Points, in no order, along strands that fork, close into loops and pass close to each other.
Two points are linked if the straight distance between their rows is under 75. Some points are linked to none.
<445>: [-20,33,-3,16,32,-3,-36,-54,12,-42,9,0,14,-5,6,36,5,-15,14,-5,4,54,-32,-2,-12,38,-42]
<491>: [4,-12,23,-43,12,32,-9,-34,8,4,1,26,-33,-42,15,-33,10,4,-6,5,-3,38,30,-11,58,-16,40]
<308>: [10,12,-4,3,20,-5,-11,18,5,-8,-6,4,9,39,-3,-17,2,-11,7,-26,0,3,-20,1,-22,9,11]
<251>: [-1,-7,9,-26,-10,-4,7,-10,10,-18,-5,3,-5,30,12,-19,12,19,29,-12,1,18,-2,16,9,-8,20]
<716>: [15,-23,18,-14,1,33,-7,-65,-7,7,8,13,17,-31,10,-10,2,-3,10,-1,4,39,10,-15,39,-9,28]
<424>: [-28,-3,-15,21,-26,-42,3,33,-7,49,-7,-17,-8,-13,-15,24,-7,13,22,13,11,-39,17,0,12,-9,-5]
<146>: [-14,32,-3,22,33,-5,-29,-31,26,-26,9,-3,0,21,-2,32,3,-11,-3,-12,-6,44,-29,-12,-47,12,-48]
<524>: [16,20,-31,13,14,-9,3,45,-18,33,10,-10,-1,-13,-27,3,-12,-24,-3,1,-4,-47,-1,-25,-43,-7,4]
<590>: [8,-57,-4,-15,-10,-6,24,29,5,26,12,-23,-15,-7,16,6,6,-5,-29,2,-15,-8,2,27,-6,-21,53]
<412>: [25,16,-15,16,16,15,-33,-30,1,-22,0,-1,45,-22,32,8,-15,-52,30,-4,-24,34,12,-37,3,41,1]
<470>: [-20,11,-28,21,41,7,14,1,-36,14,14,5,4,-12,-31,-9,-4,-3,-28,1,18,-51,-16,-16,-8,-29,-17]
<532>: [0,-56,-19,-1,-31,-8,21,32,7,39,7,-17,-5,-6,20,9,-5,-1,-15,4,-14,-8,19,22,-21,-16,43]
<406>: [47,-10,32,26,2,38,-5,17,-10,13,-8,20,36,-5,-7,-10,-9,-41,-21,11,10,-4,-32,8,-1,28,21]
<774>: [-26,33,-16,-4,-1,-30,17,17,0,-19,-8,-1,5,38,-21,5,-3,41,7,-2,-12,-36,20,-17,-3,-7,-51]
<481>: [-17,55,5,5,36,12,-15,15,10,21,-2,-9,-18,-15,-46,47,-23,-12,-13,9,-13,0,-1,-35,-56,-24,-52]
<571>: [9,20,-8,-1,14,-6,-19,-5,13,-14,-6,6,11,37,-3,-8,12,-12,25,-19,-5,30,-16,-1,-25,21,-4]
<322>: [42,25,5,-12,-4,7,-28,-10,11,7,4,-5,11,-5,10,8,13,-43,66,4,-28,48,10,-14,-42,36,3]
<475>: [6,-1,10,-27,-8,-3,2,-78,10,16,-1,-9,25,-13,13,5,13,-14,57,-5,3,44,-1,-2,-3,-16,29]
<748>: [11,-37,13,-25,-34,-25,31,25,33,-7,-14,3,-47,-4,55,0,2,-6,-34,29,2,5,18,56,36,-16,27]
<918>: [4,-20,23,9,14,29,-9,-37,-19,-1,7,15,16,-1,-9,-9,6,4,-16,-14,26,31,-23,5,23,2,11]
<880>: [-18,33,-3,12,24,-9,-45,-48,2,-46,6,12,12,1,1,14,17,-22,33,-8,-5,47,-14,-8,14,43,-37]
<126>: [-6,-19,30,-19,16,32,-8,-20,-11,8,13,15,-36,-12,-5,-38,24,22,-28,-20,20,28,0,7,43,-2,35]
<729>: [-22,15,-17,15,-14,-50,8,26,-10,30,-9,-18,-14,-13,-34,23,7,17,26,18,20,-56,5,3,24,5,-16]
<47>: [9,-51,-2,-48,-12,-5,23,7,10,18,6,-9,-39,-13,20,7,15,-2,-42,3,-17,15,6,35,21,-25,49]
<599>: [-12,28,10,4,21,0,-7,-6,-10,-55,6,13,-6,48,-17,-39,25,32,-1,-22,-9,0,-1,18,9,10,-55]
<125>: [-23,33,9,14,30,3,-37,-27,-6,-55,4,11,-9,30,-12,-33,28,7,4,-23,-1,21,-14,7,24,36,-50]
<530>: [-34,-12,-27,-1,1,-28,18,5,-34,21,3,-19,-17,-17,-29,-2,14,22,1,16,8,-57,10,-13,27,-30,1]
<945>: [-13,40,1,18,33,13,-22,5,22,8,6,1,-8,5,-17,37,-24,-11,-18,-6,-12,15,-10,-28,-72,-16,-57]
<380>: [-22,25,-2,30,34,24,-22,-26,7,-35,8,-8,6,-1,-18,6,-36,1,-52,-13,22,-9,-55,5,-10,8,-62]
<324>: [10,10,8,8,16,3,-23,-39,1,-7,-4,8,24,8,3,10,8,-17,31,-9,7,48,-24,-6,-20,18,-6]
<365>: [-29,14,-31,9,40,-13,11,3,-42,11,9,-7,-11,-17,-41,-5,5,5,-2,16,17,-56,-6,-18,11,-28,-13]
<257>: [27,15,-8,17,28,8,-13,28,-8,7,2,2,13,22,-14,-13,-14,-34,-21,-21,5,-13,-29,-3,-26,8,3]
<113>: [10,-28,22,-42,2,31,-5,-53,5,13,6,22,-9,-38,6,-13,11,-5,-3,2,-9,46,16,-6,46,-16,35]
<508>: [20,-26,18,-19,-26,-23,27,36,37,-4,-25,-9,-26,2,50,-12,-5,-8,-7,33,0,1,12,52,26,-8,42]
<498>: [34,14,-16,17,18,6,-2,46,-10,29,11,-3,10,10,-19,-10,-18,-30,-14,-9,3,-26,-16,-14,-52,1,2]
<512>: [31,-9,-4,-7,-7,0,-5,54,23,18,-6,-14,-2,28,5,-15,-4,-14,15,-2,-8,-6,2,6,-39,16,36]
<538>: [16,-24,15,-26,-29,-11,19,14,38,4,-23,-7,-16,5,39,-4,-6,-9,18,23,-7,16,12,42,14,-5,53]
<771>: [-13,-25,8,-25,-1,0,14,6,-7,-4,11,-4,-31,16,7,-36,19,30,-19,-18,11,-8,3,11,24,-27,32]
<17>: [45,-20,24,7,21,24,0,26,-2,26,-9,4,27,2,-8,-18,1,-34,-12,4,4,-1,-20,7,-21,19,40]
<796>: [23,-19,20,-29,-31,-4,12,-13,36,13,-24,-15,-7,-8,32,-3,-6,-20,51,22,-9,22,22,32,-2,0,53]
<280>: [24,-12,18,-16,-15,-18,33,47,22,-24,-12,-5,-2,17,34,-21,-14,29,2,-5,-5,-24,11,37,21,8,6]
<476>: [-7,-10,15,24,0,38,-1,-38,-31,-1,25,12,2,-3,-23,-16,12,24,-64,-9,45,4,-34,15,23,-8,-19]
<667>: [5,-2,4,-8,1,-3,-4,-53,8,-2,-4,0,21,10,10,3,22,-4,51,-7,2,44,-8,4,-9,-3,21]
<550>: [-25,-23,3,5,-30,-31,39,24,1,10,2,2,-29,-8,30,8,-5,27,-8,3,3,-47,30,7,52,-23,-9]
<644>: [-2,-4,24,17,-8,41,-16,-30,-34,-38,-14,20,26,-30,-11,-9,-20,-5,-30,-5,31,14,-26,-7,38,33,-13]
<668>: [-10,-24,18,-41,2,10,13,-3,-1,-2,16,9,-54,0,9,-32,31,23,-23,-12,10,15,0,19,33,-18,34]
<323>: [-28,-34,-18,-1,-5,-27,22,-6,-41,33,7,-20,-11,-36,-31,22,16,23,-24,6,-6,-44,10,-9,23,-31,9]
<13>: [-12,-2,26,18,-38,50,-5,-42,-36,-42,-13,24,7,-41,-29,-12,-7,14,-40,2,30,4,-23,-5,29,28,-12]
<759>: [4,-19,33,0,16,41,-15,-24,-22,3,6,17,-9,-25,-13,-30,11,15,-33,-14,29,26,-5,0,46,10,21]
<294>: [34,-18,12,-2,12,9,-1,42,12,20,-12,-10,11,16,3,-22,1,-24,2,2,-3,-2,-9,14,-21,19,52]
<151>: [-18,43,-16,13,29,-7,-6,22,-9,31,-4,-4,-7,-8,-45,30,-23,-16,-5,10,-2,-22,-1,-32,-52,-16,-35]
<435>: [22,-18,17,2,-11,-24,39,50,21,-13,-9,-5,-15,-4,54,-17,-23,24,-19,9,5,-38,22,36,30,-9,-5]
<3>: [44,26,4,-20,-25,-4,-23,9,23,-5,5,-10,-1,18,11,7,17,-18,69,5,-28,41,12,-2,-49,33,0]
<510>: [36,23,-6,6,10,17,-34,-25,-3,-2,14,1,32,-24,23,18,-7,-60,46,5,-29,45,8,-33,-28,49,-10]
<122>: [-59,-18,-23,-5,-20,-23,19,-9,-6,15,0,-3,-2,17,-9,15,4,44,1,2,9,-10,23,-13,-3,-33,-2]
<751>: [39,0,28,28,-2,38,-17,14,-15,-10,-24,20,37,-19,-10,-4,-28,-48,-26,2,6,-8,-34,-6,13,47,2]
<360>: [-16,-35,-20,11,-10,-13,29,7,-33,48,11,-13,9,-33,-33,30,13,13,-17,7,-12,-37,3,-3,-11,-30,9]
<223>: [-22,68,-19,-3,11,-32,4,29,-7,0,-14,-10,-19,8,-56,25,-3,8,19,22,-11,-42,6,-14,2,2,-45]
<387>: [3,-6,8,-21,-13,-14,19,21,20,-23,-9,0,-1,34,20,-22,-1,19,21,-9,-4,-4,0,21,10,-4,18]
<634>: [-31,35,-19,3,-3,-40,15,19,-18,9,-8,-11,-11,0,-38,13,6,29,28,22,12,-55,12,-3,25,3,-33]
<478>: [-16,31,7,33,38,7,-26,-25,40,-18,12,-3,-3,7,3,50,-17,-5,-19,-10,-7,37,-26,-16,-59,2,-59]
<802>: [-19,-19,-12,-8,0,-14,17,20,-10,0,10,-10,-15,16,5,-24,10,22,-12,-16,5,-31,5,3,9,-30,24]
<494>: [21,0,-16,-5,-46,-9,-5,48,38,11,-1,-9,-5,28,25,3,-17,10,40,-1,-14,5,29,10,-42,11,-7]
<337>: [-8,-4,-13,33,16,22,22,-13,-34,21,25,15,23,-9,-23,9,11,6,-57,5,13,-38,-25,-2,-5,-41,-25]
<75>: [-17,26,-11,-3,15,-13,12,9,-3,-47,5,11,2,50,-11,-27,12,41,1,-17,-17,-20,10,-2,-3,-4,-49]
<677>: [37,7,-1,-14,-30,-3,-9,48,29,5,-8,-13,-1,31,20,-14,-7,-5,36,-2,-15,12,14,16,-40,23,19]
<910>: [28,-17,20,-31,-13,11,3,-27,27,28,-21,-15,9,-17,27,-8,-4,-35,51,26,-25,23,25,10,-5,2,58]
<139>: [-1,-36,2,-6,-26,-28,35,32,19,0,0,0,-41,-12,49,-1,-6,18,-26,8,0,-39,27,20,48,-25,2]
<665>: [-18,-36,-19,12,-38,-26,12,37,4,47,0,-13,-6,-14,13,18,-12,5,6,4,-7,-28,32,5,-5,-14,18]
<514>: [4,1,12,-21,0,12,-10,-79,-3,-1,5,-4,20,-23,30,-8,12,-11,43,-8,-3,32,18,-26,31,-16,22]
<721>: [0,6,-23,4,-2,-22,20,50,-2,-10,1,-11,-5,9,5,-24,1,12,-1,-4,-3,-59,13,-4,10,-18,8]
<543>: [33,7,-24,20,-1,26,-21,-27,3,-47,5,-2,55,-41,43,10,-37,-43,1,2,-20,18,5,-36,-5,47,-5]
<529>: [40,0,4,23,-8,40,-15,-14,-5,-33,-13,14,54,-37,25,16,-41,-46,-5,15,-19,9,-4,-29,-3,46,-5]
<381>: [-26,-17,-4,-15,3,-1,7,-38,-3,-3,12,0,-4,30,1,-10,20,32,4,-17,17,28,-8,10,-3,-26,17]
<396>: [-34,24,1,16,30,8,-44,-39,-4,-51,-3,5,-3,14,-8,-12,7,-8,-4,-24,9,38,-24,0,22,39,-45]
<582>: [8,31,-16,-1,-16,-13,-20,20,20,-11,3,-1,-6,35,3,16,4,6,27,-3,-19,27,12,-17,-71,5,-26]
<800>: [8,-4,19,17,21,26,-24,-16,-20,-15,-6,11,28,-5,-8,-11,-14,-16,-12,-16,23,16,-28,0,22,24,3]
<811>: [33,26,-8,-15,-31,-14,-22,20,27,-10,12,-9,-10,30,10,16,14,-2,46,-1,-26,43,10,-5,-65,15,-23]
<896>: [-13,-2,34,20,-39,46,-5,-44,-29,-26,7,23,4,-22,-30,-4,8,22,-58,5,40,5,-40,17,33,15,-23]
<263>: [-4,10,-29,7,10,-22,10,40,-14,15,5,-11,2,4,-19,-7,-1,-2,-2,-6,4,-51,5,-21,-18,-16,8]
<755>: [38,-9,14,26,0,42,-16,-4,-12,-14,-24,20,53,-29,15,-2,-33,-40,-15,13,-5,5,-3,-25,17,43,13]
<108>: [-50,-5,-4,6,-38,-31,19,-1,8,18,-8,3,3,15,4,31,-11,50,22,9,8,-18,35,0,20,-18,-25]
<535>: [-6,-28,-9,15,-5,10,38,-6,-35,34,20,8,17,-19,-23,24,28,14,-50,4,-16,-32,-7,-2,-3,-44,-5]
<780>: [-25,-7,-5,6,-33,-29,28,26,9,9,-8,2,0,12,24,10,-20,37,14,3,1,-34,28,7,22,-14,-16]
<943>: [-31,25,-18,0,-18,-30,5,20,11,0,-11,2,8,28,-11,14,-7,31,18,-2,-8,-13,23,-17,-27,-9,-27]
<149>: [-25,63,-24,2,43,-15,-7,21,-13,11,-7,-8,-22,-6,-62,26,-14,-8,9,20,-7,-32,-5,-25,-13,-12,-40]
<373>: [-48,-20,-18,-4,8,0,11,-36,-14,6,17,-1,-7,24,-10,0,17,45,-23,-6,16,8,14,-11,-2,-42,-3]
<936>: [7,-48,6,-46,-16,-18,13,20,22,0,-6,-3,-55,-19,33,-2,19,-5,-45,16,-2,7,4,37,34,-16,45]

A piece is two or more points that can be reached from each other along the links. Count, over all rows, the pieces, the separate loops (a circle has one, a figure eight two, a Y none), the forks (points with three links) and the tips (points with one).
pieces => 5
loops => 2
forks => 0
tips => 6

A tip is a point with one link. Name the tips that can be reached along the links from each point below, in the order of the rows.
<510> => <494>, <582>
<424> => <910>, <943>
<896> => <491>, <476>

How many points has the smallest loop of links through each point below? Write none if it is on no loop.
<122> => 11
<365> => 7
<514> => none

Name the points in between on the shortest way along the links from the first point to the second, in order.
<251> / <550> => <387> <280> <435> <139>
<149> / <445> => <151> <481> <945> <478> <146>
<3> / <755> => <322> <510> <412> <543> <529>
<800> / <498> => <918> <759> <126> <668> <771> <802> <721> <263> <524>
<532> / <396> => <665> <424> <729> <634> <223> <149> <151> <481> <945> <478> <146> <445> <880>
<494> / <543> => <677> <512> <294> <17> <406> <751> <755> <529>
